A landscape with many valleys, sampled at points; each row gives a point and its height.
From any point a ball rolls to the lowest of the 2 points nearest to it. It stops when none of these is lower. Distance is the straight distance between rows; heights are no part of it.
j_209 h=8.56: -11 -8 4 -7 22 -17 24 0 -10 -29 6 2 -20 -9 -3 11 6 -22 -29 -1 11 7 1 -24 10 16 6 -10 5 35 10 -15 -12 -12 22 5 5 20 -9 12 36
j_894 h=5.45: 20 -13 36 9 -6 -6 -21 3 1 16 14 11 -12 -23 -8 27 11 4 -2 8 19 21 8 17 7 -4 -11 -11 1 -22 4 17 11 10 -27 25 -9 -13 -34 -1 0
j_57 h=3.72: 15 9 13 0 9 15 -17 8 -10 -24 15 -13 -19 5 -14 -22 10 13 -8 -7 38 7 -10 -4 10 8 1 -7 7 8 -10 19 -2 -15 17 11 -15 14 38 25 16
j_670 h=4.31: 4 23 -27 -9 -16 24 -17 -8 17 16 -25 -5 12 9 10 -6 0 -5 11 36 -29 -2 12 20 -15 -4 13 -13 1 11 -5 -27 19 24 11 -3 0 -40 -20 -26 8
j_940 h=2.27: -1 -19 -32 -19 17 -14 42 -27 -16 -23 -17 3 16 -1 20 -22 17 -26 20 17 -22 -12 4 -10 7 -8 -15 -1 -29 1 4 -26 -15 -9 21 -25 -23 17 7 1 -5
j_386 h=8.33: 21 4 -14 -11 -1 -16 -5 12 7 -28 7 -15 -14 -19 -13 50 20 -44 -26 8 11 15 18 -13 10 11 19 23 9 28 -8 24 -1 -6 0 -3 -5 0 9 11 30
j_476 h=8.03: 3 -16 -11 4 -13 -17 2 13 18 15 6 10 10 -29 -16 68 2 -26 -12 9 -16 16 17 -4 -10 16 24 15 6 19 -4 13 17 -8 -21 -9 21 -16 -25 -3 24
j_397 h=2.66: -10 11 20 21 3 11 2 3 8 -1 12 7 -12 -27 -36 29 12 -15 -18 -6 11 18 -2 -8 -9 27 6 -12 -26 3 19 15 14 -18 2 22 -11 -12 16 15 22
j_377 h=5.09: 12 -7 -5 -20 -14 6 1 2 -11 8 -13 -14 0 -3 18 13 -3 -3 9 10 3 -18 -18 9 -17 1 7 -2 0 -1 8 -19 -12 3 25 -1 -6 1 -8 -1 -1
j_830 h=2.17: -6 4 -22 -14 -4 2 6 -7 6 -6 -17 19 9 25 20 -38 -2 -12 6 22 -33 10 37 -14 14 -28 -45 5 9 -8 0 -29 2 25 -7 -13 -14 -5 -37 -36 -25
j_930 h=4.52: -6 -2 26 10 15 -2 13 -11 -4 9 24 26 0 5 5 -33 12 2 8 -12 1 7 -6 0 18 3 -55 -11 -31 -16 18 -13 -13 0 -3 7 -20 -4 2 3 -14
j_162 h=8.44: 7 -14 -2 -43 5 -7 23 27 6 -15 -8 -13 -7 12 5 -16 12 3 -20 -21 2 9 13 24 19 -10 -11 17 25 -4 -16 2 -7 -24 12 -10 -25 40 -5 -17 15
j_89 h=2.02: -9 5 -11 17 4 -8 2 -32 -13 -11 -16 -7 -20 37 22 -32 4 -17 11 19 4 -15 2 -18 17 -7 -28 -2 -11 -5 -17 -32 -38 19 11 -8 -26 -33 -14 23 -26
j_597 h=4.80: -6 17 -9 -9 -18 21 -13 -9 14 19 -20 -9 13 -1 13 -1 0 3 5 16 -15 -7 -6 34 -31 14 16 -16 -13 13 9 -28 13 29 27 9 9 -27 -6 -16 13
j_113 h=1.83: -6 -7 20 25 -1 -4 11 2 -3 4 14 8 -5 -16 -17 31 0 -11 2 -5 2 -4 -13 -18 -5 19 7 -8 -12 13 2 6 2 -13 -7 5 -4 -25 -1 22 8
j_970 h=3.63: -1 -27 36 17 13 -16 -10 -3 -11 11 25 13 -2 0 8 -3 -12 34 -9 -14 26 -1 -19 -4 -10 3 7 -18 4 7 14 9 2 0 -7 28 35 26 -1 -1 7
j_721 h=7.18: 9 12 -5 -14 -28 19 -10 10 5 16 -1 1 21 9 6 -1 -30 -2 29 -13 -25 -18 -15 25 3 -10 -24 18 -2 -32 -7 -1 -6 -7 -18 -10 -12 -22 11 -7 -39
j_550 h=3.05: 13 6 -34 16 17 -10 4 -16 -5 -14 -16 -20 -6 2 -8 14 15 -12 8 24 3 -17 -12 -41 -1 5 36 -7 4 37 -6 16 -13 3 -4 -8 15 -14 18 30 2
j_854 h=3.77: -11 12 1 20 -8 1 -16 2 -10 -36 2 -9 -16 19 -10 -14 -10 -4 26 -17 15 -2 -9 -36 21 -8 6 17 -8 2 -32 18 -12 -19 4 -19 -28 -42 30 43 -17
j_784 h=7.67: -16 -22 -21 31 27 -34 19 -14 -8 7 -10 19 -6 8 2 -4 -14 1 14 20 -10 0 18 -53 29 -15 15 -3 15 10 -26 -1 -16 11 -26 -37 33 -22 -51 14 -9
j_860 h=5.52: -23 10 -13 13 -7 5 -10 -3 17 -13 1 -6 18 9 -14 16 1 -2 8 1 -20 3 -7 -5 -12 18 26 3 3 57 -24 -10 31 8 -9 -10 32 -36 1 16 24
j_752 h=3.61: 26 -13 10 -11 -6 -3 -13 13 -12 16 5 -3 -1 20 14 -8 -20 37 8 -11 17 -18 -27 21 0 -5 13 7 27 -10 -11 18 -9 -2 -6 4 9 25 15 2 -10
j_419 h=7.85: -25 -21 -12 26 7 -28 17 -17 -13 10 -14 21 -4 17 17 -12 -20 3 17 5 -17 -13 14 -42 19 -19 -3 15 3 -9 -22 -17 -31 17 -16 -40 27 -10 -56 11 -36
j_2 h=4.32: -10 -19 37 25 20 -12 -10 0 -8 13 24 19 -6 -21 -12 8 0 26 -27 -19 22 19 -1 -3 -11 4 2 -24 -8 -11 28 18 4 -3 -14 36 23 28 -1 -15 13
j_834 h=5.63: 19 -26 3 -21 3 -16 25 32 0 20 6 2 -4 2 1 -4 -11 28 -5 -23 -5 -6 -15 17 1 -13 1 15 20 -24 6 28 -18 -30 -8 -4 -6 52 8 -18 -13
j_812 h=3.97: -33 41 -1 14 13 23 16 0 26 -3 -14 -15 -9 -17 -32 6 16 -22 -11 3 -10 10 -16 -4 -26 34 27 -8 -31 34 23 -11 23 -3 10 5 -7 -16 38 18 10
j_176 h=7.35: 0 -8 -11 10 6 -31 6 -10 -15 -35 -8 -6 -12 14 6 12 0 -8 8 17 10 -8 11 -39 23 -8 17 4 20 23 -29 6 -13 2 -5 -25 1 -23 -23 27 11
j_950 h=6.33: -2 -4 -26 -22 -3 10 32 -15 7 2 -12 -3 32 -22 13 4 13 -19 16 6 -31 -14 -5 22 -27 5 -4 3 -37 -11 19 -19 7 -10 22 -10 -11 23 26 -23 -4
j_45 h=4.30: -15 -2 4 -2 3 0 -28 -1 -9 8 9 -19 -3 -20 7 13 -2 -2 -44 -11 24 6 2 34 -39 24 24 1 6 -6 24 1 1 0 19 29 19 35 13 -13 21
j_483 h=7.06: -32 -7 26 -9 11 1 -7 13 4 9 15 -4 4 -2 -3 -13 14 7 -48 -39 27 22 18 40 -6 11 -3 -12 8 -10 2 -9 7 -18 15 27 1 30 3 -17 26
j_625 h=7.88: -7 10 15 -14 -14 22 -5 20 15 -9 16 6 9 18 -11 -26 -9 13 7 -31 -15 16 13 26 24 -7 -36 14 6 -11 -28 2 22 -24 -6 -17 -21 -14 9 -1 1
j_161 h=6.86: 9 -27 -7 -3 -18 -27 -8 12 -6 6 -12 11 11 -9 8 28 -11 6 16 19 -5 -5 19 -17 11 -20 18 15 30 12 -25 -1 13 20 -22 -19 37 -1 -62 2 -1
j_462 h=2.52: 4 -8 -25 28 32 -6 11 -31 -4 13 -4 -13 -8 4 -7 4 3 -9 10 26 13 -11 -23 -36 0 17 33 -22 -8 42 -3 0 -7 8 -7 4 25 -27 4 38 1
j_347 h=5.40: -2 25 -33 -10 -9 19 18 1 17 -17 -20 -6 14 -3 -8 10 3 -12 3 8 -35 -12 4 -12 -10 -12 6 -2 4 8 8 -3 9 -11 12 -23 -5 -2 28 -18 5
j_638 h=2.56: -8 -9 18 38 0 -15 8 -3 -12 -12 13 9 -6 0 -8 18 -7 -3 16 -11 12 -11 -9 -34 12 7 10 3 -6 19 -18 17 -5 -11 -14 -11 1 -34 7 42 -1
j_756 h=5.61: 8 26 -20 -9 11 20 6 -9 5 -16 -6 -20 2 4 4 -27 6 17 -6 0 13 -13 -11 14 -12 -7 10 -10 2 2 16 7 3 2 27 -3 -4 46 72 -12 -4
j_937 h=7.87: 9 -16 -3 -11 -25 -9 -23 8 18 21 -4 -3 7 -24 1 53 4 -18 -11 17 0 14 16 24 -19 20 22 10 1 18 -2 1 17 13 -9 11 23 -19 -40 2 22
j_945 h=5.95: -8 28 -1 19 5 9 -24 -6 7 -2 2 -18 7 -16 -9 3 8 16 -19 6 17 0 -2 13 -30 15 32 -8 1 10 23 19 25 23 3 25 37 35 48 2 15
j_244 h=3.93: 10 9 -20 12 -11 2 -12 -14 -8 22 -18 18 10 20 9 -14 -31 0 14 20 -18 -14 12 -28 9 -20 -23 12 25 -39 1 6 -20 24 -30 -4 7 -11 -16 -20 -51
j_683 h=5.28: 8 -36 20 -10 4 -16 7 20 -9 28 11 7 -6 -9 4 17 -16 24 -14 -24 10 3 -19 12 -15 -4 5 6 7 -27 20 13 -13 -22 -10 13 7 46 -6 -23 -9
j_355 h=7.05: 2 -27 -27 5 0 -24 0 -3 -1 13 -10 -2 4 -2 3 24 -1 -3 14 34 0 0 14 -19 13 -4 27 4 17 37 -27 -7 7 19 -10 -18 31 -23 -54 18 8
j_144 h=3.76: -5 -14 -24 5 21 -20 37 -9 -8 11 -15 16 0 -2 11 -18 5 -9 10 15 -22 -7 10 -40 13 -19 -16 -11 -13 -2 13 -23 -26 3 10 -24 1 7 -26 -5 -16
j_578 h=6.25: -36 3 -2 39 5 -20 0 -20 4 -11 1 32 -3 37 12 -32 -8 4 12 -1 -13 -4 20 -40 31 -11 -39 5 -2 -10 -21 -10 -28 11 -28 -20 6 -25 -20 13 -27
j_94 h=7.72: 0 -13 0 -26 15 -13 14 29 4 -3 -2 10 -4 -12 -5 9 5 6 -27 -14 3 26 25 -7 3 -20 4 -3 13 -21 23 1 -2 -7 0 3 4 45 -28 -49 22
j_813 h=4.54: -34 34 -6 8 -4 29 25 -4 31 -2 -14 -9 18 -20 -15 1 13 -7 -5 -8 -26 -6 -9 13 -30 17 9 -7 -30 13 28 -14 25 3 11 -4 4 9 48 1 4
j_427 h=7.49: -3 -8 -18 32 7 -25 -2 -21 -10 -10 -12 1 -11 18 4 0 -5 -1 15 21 -4 -13 16 -43 26 -14 14 0 14 4 -33 12 -16 12 -24 -24 16 -35 -22 23 -11
j_992 h=4.28: 0 15 5 -5 13 8 4 2 1 -16 6 -2 -7 -5 -11 -10 11 9 -16 -10 13 4 0 -7 7 2 -2 -15 5 2 11 6 1 -14 16 4 -4 28 26 -5 23
j_449 h=4.48: -23 4 16 -11 -9 12 10 5 8 -19 11 -21 8 -4 4 10 3 -20 -23 -31 5 -7 -15 20 -20 29 7 13 -7 31 -3 -19 9 -16 26 3 12 9 26 17 22
j_996 h=4.69: 20 5 -21 -8 -12 11 -5 -1 -6 -1 -9 -7 14 13 13 -3 -24 15 26 -10 -8 -35 -29 -7 -7 -18 12 8 13 -11 -2 12 -18 -9 -4 -16 12 7 38 2 -23
j_112 h=8.45: 0 -23 7 -22 -8 -12 19 13 -5 -9 9 -8 -2 17 16 0 -11 6 15 -28 1 -18 -13 13 14 -7 -13 31 12 -8 -26 -2 -11 -23 -9 -30 -26 4 -9 19 -15
j_662 h=6.17: 2 26 -13 5 -7 18 -14 4 31 -9 -3 1 0 -15 -32 19 23 -20 -4 19 -11 26 36 -6 13 3 5 -3 -8 16 -5 26 40 2 -9 2 -18 -49 2 -5 22
j_862 h=3.52: 20 8 -9 10 2 0 -5 -2 -2 -15 -1 -20 -9 -18 -13 34 16 -18 -2 9 13 -11 -19 -23 -12 17 31 4 -5 28 6 27 -6 -4 -3 11 6 0 29 28 1
j_588 h=6.26: 24 -6 12 -7 -6 -7 -3 22 -1 -4 10 10 1 -11 -10 15 -12 13 9 -7 -3 6 13 -15 17 -23 -2 9 35 -20 -11 32 9 -13 -39 -12 4 12 -16 -17 -5
j_55 h=5.31: -2 -34 11 8 11 -19 23 -1 -17 18 5 8 -9 -16 12 10 -8 6 -2 5 7 -11 -20 -21 -14 0 7 -15 -12 3 33 -11 -21 -8 15 13 15 29 -17 0 -6
j_51 h=5.16: 27 16 -21 -16 6 14 -12 -13 -5 -2 -15 -14 -5 14 21 -20 -2 21 -2 18 22 -13 -15 27 -15 -8 18 -16 10 -3 18 -2 1 20 38 9 -1 28 44 -24 -4
j_373 h=3.35: -18 31 11 23 6 22 -1 4 20 -9 1 1 -9 -31 -48 15 23 -15 -11 -4 1 29 -1 -19 -9 34 25 0 -31 13 18 14 35 -9 6 17 -8 -16 37 31 15
j_59 h=4.13: 20 9 19 -21 -19 24 -16 24 -1 18 5 -23 -8 1 -11 6 -10 8 -2 -15 19 0 -22 51 -8 17 4 5 3 -24 -8 19 -6 -17 4 21 -27 1 15 5 -5
j_804 h=6.62: 4 17 6 26 -6 14 -11 6 20 6 12 28 8 -13 -31 9 6 0 6 10 -24 25 32 -16 19 -5 -12 -10 -2 -7 -6 24 36 2 -29 -4 -3 -42 -6 -9 10
j_584 h=3.27: 11 -14 11 3 -1 -4 -34 -15 1 9 6 -16 -16 -19 8 21 18 -4 -28 17 34 12 7 29 -15 25 12 -14 -12 17 18 9 0 21 11 47 10 -4 -12 11 24
j_163 h=8.09: -19 7 24 -17 -3 15 6 13 9 -12 11 3 10 5 -10 -11 8 5 -13 -31 2 15 12 25 15 6 -21 -3 4 1 -15 -12 23 -17 13 -7 -9 -1 8 -3 27
j_133 h=4.77: -5 39 -13 -5 11 19 14 2 12 -18 -6 -2 -5 -18 -27 -2 15 -6 -20 3 -1 6 19 -11 6 -2 -1 -16 1 -11 23 10 14 -13 17 -1 -13 27 35 -19 24
j_531 h=2.57: 13 -4 2 9 9 -1 -21 -23 -2 15 0 -9 -11 -3 8 2 19 5 -3 37 23 3 -5 12 -8 17 17 -29 -10 22 12 -2 6 31 13 36 11 -19 -15 10 21
j_835 h=5.62: -7 25 11 19 4 18 -21 -15 6 3 -1 -18 -5 -16 -7 -3 15 4 -15 11 22 0 -12 16 -33 28 23 -21 -21 14 26 5 14 20 16 36 13 2 34 11 16
j_445 h=1.79: 11 -7 1 19 7 -2 -13 -22 -8 8 0 -13 -8 4 5 6 9 -2 9 23 17 -12 -19 -8 -4 18 21 -21 -8 34 -6 -6 -3 20 3 23 15 -33 -8 35 8
j_741 h=8.46: -1 10 -8 -5 12 -15 11 1 -7 -33 9 -11 -22 -12 -11 30 14 -45 -33 6 7 10 3 -17 4 24 23 8 0 39 0 -5 -4 -10 21 3 -2 8 6 18 43
j_456 h=2.88: 7 -5 -13 -12 13 -2 26 -21 -9 -7 -1 3 10 0 15 -24 17 -20 20 8 -14 -12 -7 9 6 -1 -36 2 -33 -20 11 -15 -16 -6 10 -8 -33 8 18 -5 -18
j_688 h=8.57: 8 -14 -7 -44 -14 -6 15 19 -3 -19 -8 -16 -2 17 13 -3 -9 0 1 -10 -6 -9 8 12 13 -20 -6 27 34 -3 -23 -6 -1 -20 4 -33 -23 18 -20 -7 -4
j_503 h=7.38: -3 -1 17 24 -23 -6 -6 10 7 24 11 28 19 -4 -6 23 -18 9 21 -5 -30 0 6 -6 5 -8 -14 6 9 -18 -14 -3 18 5 -39 -15 16 -37 -37 -10 -6
j_263 h=4.68: 20 11 7 -16 -13 18 -23 -3 -7 12 -3 -9 5 13 16 -12 -12 14 13 3 9 -14 -23 30 -8 -3 1 -6 -1 -12 3 -10 -2 15 13 12 -3 -11 13 -6 -9
j_277 h=5.41: 3 -23 -2 3 2 -15 27 -3 -17 4 -2 0 -5 -7 15 14 -7 -9 6 7 4 -22 -17 -23 -7 5 8 -4 -5 13 7 -13 -21 -8 17 -7 5 1 -15 19 -4
j_223 h=3.33: 5 16 14 -8 1 14 -11 13 2 -12 8 -12 -17 -24 -29 23 17 -22 -27 -5 27 22 9 9 -4 21 -1 -3 -8 -14 7 19 3 -22 12 19 -29 2 15 2 25
j_554 h=4.47: 2 14 -21 35 -1 -1 -6 -15 -5 11 -8 15 4 13 -3 -7 -16 0 18 15 -23 -17 5 -42 11 -13 -13 0 5 -22 -3 14 -22 2 -27 -13 9 -25 8 -1 -32
j_120 h=4.29: 31 5 -9 -20 -7 7 -17 10 -11 8 -3 -21 -5 -15 -5 26 -5 2 -6 7 19 -10 -20 14 -20 8 23 3 13 -16 14 27 -15 -12 5 17 -2 28 26 -8 0
j_759 h=8.18: -28 -24 0 9 -6 -23 22 -21 -12 -6 -6 0 5 20 25 3 -14 -14 25 -17 -13 -29 -4 -14 15 -4 -18 31 -19 -19 -26 -23 -27 -3 -5 -33 -14 -26 -17 29 -38
j_828 h=7.58: 10 -3 7 19 -14 -5 -6 -2 -9 27 -4 11 3 -5 -1 19 -8 -1 18 13 -15 -9 -4 -4 3 -2 -2 -1 4 -15 -8 -9 -1 15 -19 -3 1 -33 -37 2 -12
j_234 h=5.81: -2 38 -23 3 -9 26 -4 4 26 -5 -13 -3 8 -11 -27 13 10 -16 0 22 -34 4 15 -8 -10 -1 14 -4 -3 10 4 11 30 -3 -6 -9 -8 -36 14 -21 11
j_568 h=4.15: 32 7 10 -21 -21 14 -22 21 -5 23 1 -10 3 18 2 -8 -33 25 15 -11 6 -16 -30 49 3 -5 6 11 16 -23 -18 14 -6 -1 -9 14 -14 -3 12 6 -23
j_301 h=3.85: -9 -1 5 1 4 -7 -32 -9 -4 17 3 -12 -9 -29 1 11 13 1 -43 12 32 17 17 38 -33 21 14 -18 -6 -16 34 9 6 15 14 41 8 12 -6 -21 24
j_285 h=3.12: -14 -21 -42 6 15 -21 36 -28 -7 -1 -23 12 20 8 20 -21 2 -22 22 18 -37 -14 10 -28 8 -15 -17 7 -26 -1 -4 -23 -22 -4 5 -36 3 4 -6 3 -23
j_652 h=4.97: 3 -2 30 21 5 -6 -8 0 1 16 18 18 -3 -15 -8 10 10 16 -5 5 4 14 1 0 -2 2 -7 -24 -6 -7 13 8 9 7 -13 20 6 -3 -19 -8 16
j_795 h=5.86: -12 12 5 16 -11 12 -27 -2 11 -27 7 -12 18 3 -11 3 4 14 4 -8 1 2 -4 -4 -9 15 23 4 6 48 -22 9 33 15 -7 3 44 -12 23 30 20
j_392 h=4.86: -27 19 15 7 -2 10 2 6 8 -28 7 -13 1 1 -19 15 6 -28 -20 -16 0 12 -7 2 -10 33 18 8 -10 51 -7 -13 20 -6 17 4 7 -21 21 27 32
j_899 h=4.89: 13 7 -14 16 -18 0 -16 -5 -11 8 -9 7 15 8 6 7 -30 7 26 -1 -17 -30 -13 -24 5 -22 8 12 15 -27 -16 17 -15 2 -27 -14 22 -19 12 6 -30
j_63 h=3.70: 6 7 -29 3 -14 11 -15 -15 3 22 -22 8 14 20 20 -20 -13 2 19 32 -28 -9 6 0 -5 -16 -5 -8 3 5 -4 -34 0 28 5 -4 10 -26 -18 -18 -11
j_426 h=8.29: -12 -11 24 -35 10 -7 21 19 4 -14 3 5 -7 7 0 -9 14 0 -21 -34 5 24 18 19 22 -8 -20 1 9 -5 -8 -17 4 -16 2 -3 -16 18 -29 -15 23
j_896 h=7.04: 1 10 20 28 -12 7 -17 8 16 18 20 36 23 -11 -19 6 -8 21 11 0 -26 14 17 -10 6 -10 -19 -8 5 -16 -4 21 33 5 -37 0 26 -19 -11 -22 3
j_791 h=3.78: 13 11 8 -24 -12 16 -18 27 -1 -3 7 -29 -14 -13 -17 24 6 -17 -23 -11 21 13 -6 35 -13 25 9 14 7 -16 -9 19 -6 -29 9 13 -28 6 15 0 13
j_238 h=2.89: 1 3 -7 3 -6 -3 -5 -19 -13 12 -18 3 -8 22 20 -25 -3 -8 14 25 -9 -7 7 -3 9 -15 -28 2 3 -11 -4 -36 -17 29 6 -6 -15 -22 -40 -1 -23
j_780 h=7.73: 19 -13 6 -6 -24 -8 -15 4 -4 23 -12 -1 3 -15 4 38 -4 -6 11 22 3 -3 0 15 -4 2 15 5 5 -3 -10 -7 8 18 -9 5 4 -27 -50 6 1
j_457 h=3.01: 16 7 -6 -34 -9 13 -9 6 0 5 -12 -6 -2 7 19 -14 -6 9 -2 20 -2 5 15 21 -3 -20 -5 -2 25 -15 3 -7 13 16 15 -4 -7 11 -17 -41 1
j_15 h=1.91: 22 -3 -18 -37 0 4 3 5 -11 1 -19 -3 -11 17 24 -31 -6 -5 8 20 -4 -2 19 5 13 -38 -19 15 27 -21 3 -11 -1 18 7 -15 -27 22 -29 -33 -33
j_326 h=4.92: -6 -28 11 2 11 -17 11 8 -14 32 -3 13 -15 -15 7 3 -1 6 -7 21 8 11 0 -8 -15 -6 2 -22 -20 3 31 -22 -9 14 16 18 9 15 -55 -20 2
j_925 h=6.63: -6 2 -28 -6 -8 13 24 -15 13 15 -12 6 35 -6 7 3 6 -21 28 5 -50 -17 -12 10 -20 0 -16 6 -40 -9 12 -21 2 -4 4 -15 -8 -16 18 -12 -20
j_434 h=4.24: 29 7 -21 -14 -9 13 -18 5 -7 1 -6 -10 5 31 14 -31 -27 35 21 -7 2 -27 -28 17 2 -19 14 6 24 -3 -11 19 -8 -1 0 -4 10 19 51 -2 -22
j_273 h=7.20: -4 -19 -6 0 2 -27 9 5 -11 -16 -2 0 -3 1 8 15 -4 -8 -2 17 5 1 3 -24 7 6 17 0 20 40 -21 -10 -4 8 6 -13 24 -5 -39 19 25
j_174 h=5.96: 24 -9 8 -23 -5 -7 14 34 1 5 6 0 -11 -2 -9 7 -15 15 -6 -15 -3 6 5 8 11 -19 3 18 38 -26 -14 32 -4 -25 -26 -12 -17 33 -15 -21 -8
j_323 h=7.63: -16 8 0 -2 -18 12 -7 17 15 -19 16 18 2 32 -5 -34 -25 3 18 -23 -20 9 18 1 36 -18 -43 32 12 -24 -33 16 7 -27 -26 -23 -29 -17 10 8 -28
j_681 h=6.00: 2 4 -24 -25 2 15 24 -11 7 -13 -9 -17 19 -8 12 -10 13 -4 4 -7 -7 -14 -9 30 -18 5 2 5 -16 -4 13 -6 7 -9 26 -8 -13 42 52 -16 -1
j_944 h=6.59: 21 -16 8 -11 -10 -15 -7 18 0 4 -1 16 7 -11 4 18 -10 14 9 7 -9 11 27 -14 10 -33 8 9 38 -13 -11 17 20 14 -35 -12 20 12 -56 -29 -5
j_873 h=3.75: 1 -17 18 -9 16 -6 24 -16 -8 18 13 13 5 -6 17 -20 18 -12 10 -3 -5 3 -9 21 0 9 -41 -4 -44 -26 22 -22 -9 0 8 11 -31 10 -10 -8 -14
j_510 h=6.84: -17 -9 28 -18 18 5 11 15 0 5 12 -3 -19 -2 -12 -24 23 2 -37 -37 28 25 8 36 15 14 -19 -13 -9 -13 7 -4 -4 -28 19 27 -33 26 9 -4 19
j_154 h=0.51: 2 -19 -18 -35 -3 -7 8 -5 -5 -9 -15 6 11 21 30 -42 -3 -4 18 9 -17 2 26 10 12 -34 -30 26 7 -10 -12 -27 3 16 -1 -25 -15 20 -34 -25 -28
j_924 h=6.92: -2 9 -20 -7 -19 19 0 -14 7 2 -6 4 34 9 12 -16 -6 -13 34 -7 -37 -14 -13 23 -9 -2 -35 14 -30 -19 -3 -13 -2 -3 -7 -7 -12 -17 33 -11 -33
j_99 h=3.91: 32 -6 -3 -4 -4 -3 -17 5 -9 -6 11 -19 -8 -23 -8 41 1 -12 -8 -1 25 -12 -20 -7 -15 14 28 13 6 6 7 36 -15 -12 -9 17 13 24 32 16 1
j_72 h=5.26: -20 16 3 13 1 17 4 -18 11 14 -1 -7 2 -6 3 -5 9 4 -8 7 0 -4 -14 21 -31 24 11 -26 -24 24 20 -24 13 14 24 20 14 -10 9 4 20
j_345 h=4.43: -4 -12 -10 8 20 -14 20 -10 -5 31 -7 19 -5 -2 11 -19 6 4 5 28 -10 3 0 -14 -4 -11 -10 -26 -20 8 28 -31 -13 21 22 2 9 7 -30 -20 -5
j_29 h=8.04: -42 -17 -7 16 -5 -35 26 -23 -2 -6 -10 11 -5 30 16 1 -16 -17 13 -7 -21 -11 19 -27 24 -14 -15 28 -6 -10 -33 -22 -23 4 -8 -45 -11 -30 -43 19 -27
j_840 h=8.32: -2 -27 9 -9 -11 -12 14 -6 -14 10 5 -1 9 14 27 -2 -21 3 31 -31 -5 -35 -25 11 10 -4 -13 33 -7 -27 -21 -7 -26 -14 -15 -25 -11 -4 -5 27 -42
j_378 h=3.20: -10 -6 -26 7 -3 -10 7 -14 0 14 -21 28 18 26 18 -34 -14 -5 16 18 -24 -3 29 -29 12 -23 -41 13 9 -19 5 -17 -20 27 -18 -11 9 1 -32 -27 -46
j_142 h=5.80: -20 -1 14 21 15 -14 4 -5 3 -8 11 39 3 26 9 -39 0 11 9 -13 -15 12 16 -25 30 -16 -44 -6 -2 -1 -1 -19 -12 19 -25 -12 6 -14 -30 -3 -10
j_918 h=4.65: -35 39 1 12 -8 36 1 -1 29 -18 -5 4 19 -4 -22 -24 10 8 1 -20 -25 12 7 4 -6 5 -4 -5 -24 13 6 -16 42 1 17 -7 4 -12 44 10 10
j_352 h=5.84: 30 0 34 10 0 -2 -15 -2 -16 21 16 9 -25 -8 -5 3 1 6 9 4 25 7 -10 10 9 -6 -19 -6 5 -35 5 13 -9 12 -25 19 -26 -8 -27 4 -24
j_321 h=7.50: -5 -13 24 -15 13 -10 -7 27 2 0 6 10 -1 -9 -9 7 11 15 -32 -16 16 40 33 10 6 -13 2 -10 14 -21 7 3 12 5 -17 20 10 25 -44 -42 27
j_168 h=3.23: 6 4 3 36 0 3 -21 -8 -9 -24 5 -3 -9 0 -15 -4 4 6 26 -4 19 -1 -11 -41 14 0 14 5 -11 11 -22 29 0 -3 -7 1 -4 -37 33 51 -14
j_425 h=5.03: -12 39 -14 -6 -13 32 6 9 24 -18 -16 -16 17 -13 -21 9 3 -8 4 -10 -27 -7 -11 -2 -24 1 14 7 -8 8 10 8 19 -13 9 -14 -1 4 52 -6 -4
j_62 h=5.20: -6 -3 14 3 26 -9 10 -13 -6 -14 13 26 -9 25 16 -52 13 6 7 -10 5 9 8 -14 32 -13 -48 -9 -15 -5 8 -17 -24 14 -6 -3 -19 3 -11 2 -12
j_298 h=0.99: 14 3 -7 -2 6 3 -5 -27 -23 -11 -15 -20 -19 27 29 -34 8 -4 14 18 21 -21 -17 -4 8 -9 -14 -15 -7 8 -5 -28 -35 19 28 4 -26 -16 5 22 -15
j_893 h=4.85: -14 -22 28 9 4 -4 -6 15 -2 18 24 9 5 -24 -16 20 -11 20 -29 -36 12 12 -6 14 -17 13 5 -4 4 -19 18 20 2 -28 -17 23 18 37 11 -17 8
j_969 h=5.19: -25 19 -14 10 9 6 15 -6 12 -24 -4 -7 2 9 -18 8 5 -14 -6 3 -12 4 -8 -15 -3 18 18 -6 -5 54 -9 -14 18 1 9 -11 9 -25 13 21 28
j_396 h=8.19: 5 -2 0 1 -7 -11 -6 7 8 -14 10 2 7 -15 -15 38 9 -14 -14 4 -1 11 12 -8 2 12 15 6 12 21 -8 16 13 -2 -10 -1 20 -1 -5 5 29
j_666 h=7.26: -27 -12 22 -4 19 -15 -13 10 1 3 10 7 4 -7 2 -4 9 14 -44 -24 23 33 23 22 -7 6 6 -18 9 -3 12 -8 9 6 8 32 24 26 -24 -31 35
j_778 h=6.56: 6 -18 43 -3 22 -7 1 13 -12 12 19 -1 -35 7 -4 -23 7 22 -25 -22 39 22 -11 21 7 3 -15 -14 -1 -17 11 9 -15 -12 2 33 -26 26 -7 -1 5
j_758 h=3.03: 12 26 -2 -2 0 33 -29 -1 0 -27 4 -17 -11 16 -8 -41 6 17 11 0 16 5 -6 3 8 -5 -6 -7 -1 6 -14 8 5 -4 22 6 -21 -11 43 13 -1
j_866 h=6.19: -4 20 0 10 1 8 -19 -5 2 -23 6 -14 10 -2 -7 -2 5 18 -8 -1 10 -3 -5 -6 -14 10 27 -3 15 32 -2 14 21 15 0 7 42 28 42 14 23
j_88 h=7.93: -21 -17 -6 -21 9 -10 17 15 4 8 -4 2 7 -28 2 18 2 -7 -34 -13 -4 11 14 10 -20 2 2 -2 -9 -17 34 -12 -1 -17 24 8 6 47 -10 -34 18
j_312 h=3.82: -9 29 -6 -6 -1 33 -3 -7 16 -27 0 -12 5 7 -7 -37 12 4 2 -13 -5 6 1 11 4 -3 -17 -6 -19 5 -3 -10 16 -6 26 -7 -22 -3 50 4 3
j_709 h=4.67: 28 13 -5 -16 3 11 -17 8 -7 16 -2 -19 -11 7 1 -6 -8 24 -7 3 31 -11 -25 39 -15 6 22 -6 10 -17 14 23 -9 -3 22 27 -9 31 45 -14 -5
j_575 h=2.86: 14 -26 25 6 10 -18 1 2 -20 10 16 11 -9 8 19 -8 -15 32 8 -12 25 -14 -25 -12 2 -7 6 -6 15 -7 6 12 -17 0 -10 5 19 28 -2 6 -10
j_93 h=6.23: 27 -14 38 4 21 -14 -7 7 -16 12 18 12 -33 -2 -7 -10 10 24 -10 -6 34 28 -4 6 7 -14 -8 -13 5 -29 15 19 -11 6 -24 28 -17 22 -28 -16 -9
j_189 h=4.14: -4 -3 24 -18 -16 12 -7 13 -2 -5 14 -26 -7 -4 5 23 -2 -20 -20 -23 18 -6 -19 29 -21 32 7 14 -4 10 -4 -9 -3 -25 19 12 -9 1 9 10 17
j_384 h=7.39: 6 12 -9 -6 -20 16 -3 19 6 -2 9 3 8 14 -5 -4 -30 2 23 -18 -23 -12 0 -3 15 -19 -19 23 12 -29 -20 22 -2 -26 -25 -26 -14 -13 21 -2 -33

Call two points neighbours if one is among the 2 nearest of the other. Go from one point of each pair to the other, from neighbour to neighbour, staying as low as possible. Name the highest point that can't be avoided.
j_940, j_575: j_277
j_575, j_113: j_568
j_575, j_758: j_918
j_575, j_298: j_866

Where does a ball stop that starts at each point below?
j_419: j_575
j_588: j_575
j_94: j_575
j_163: j_445
j_945: j_298
j_681: j_445
j_578: j_940
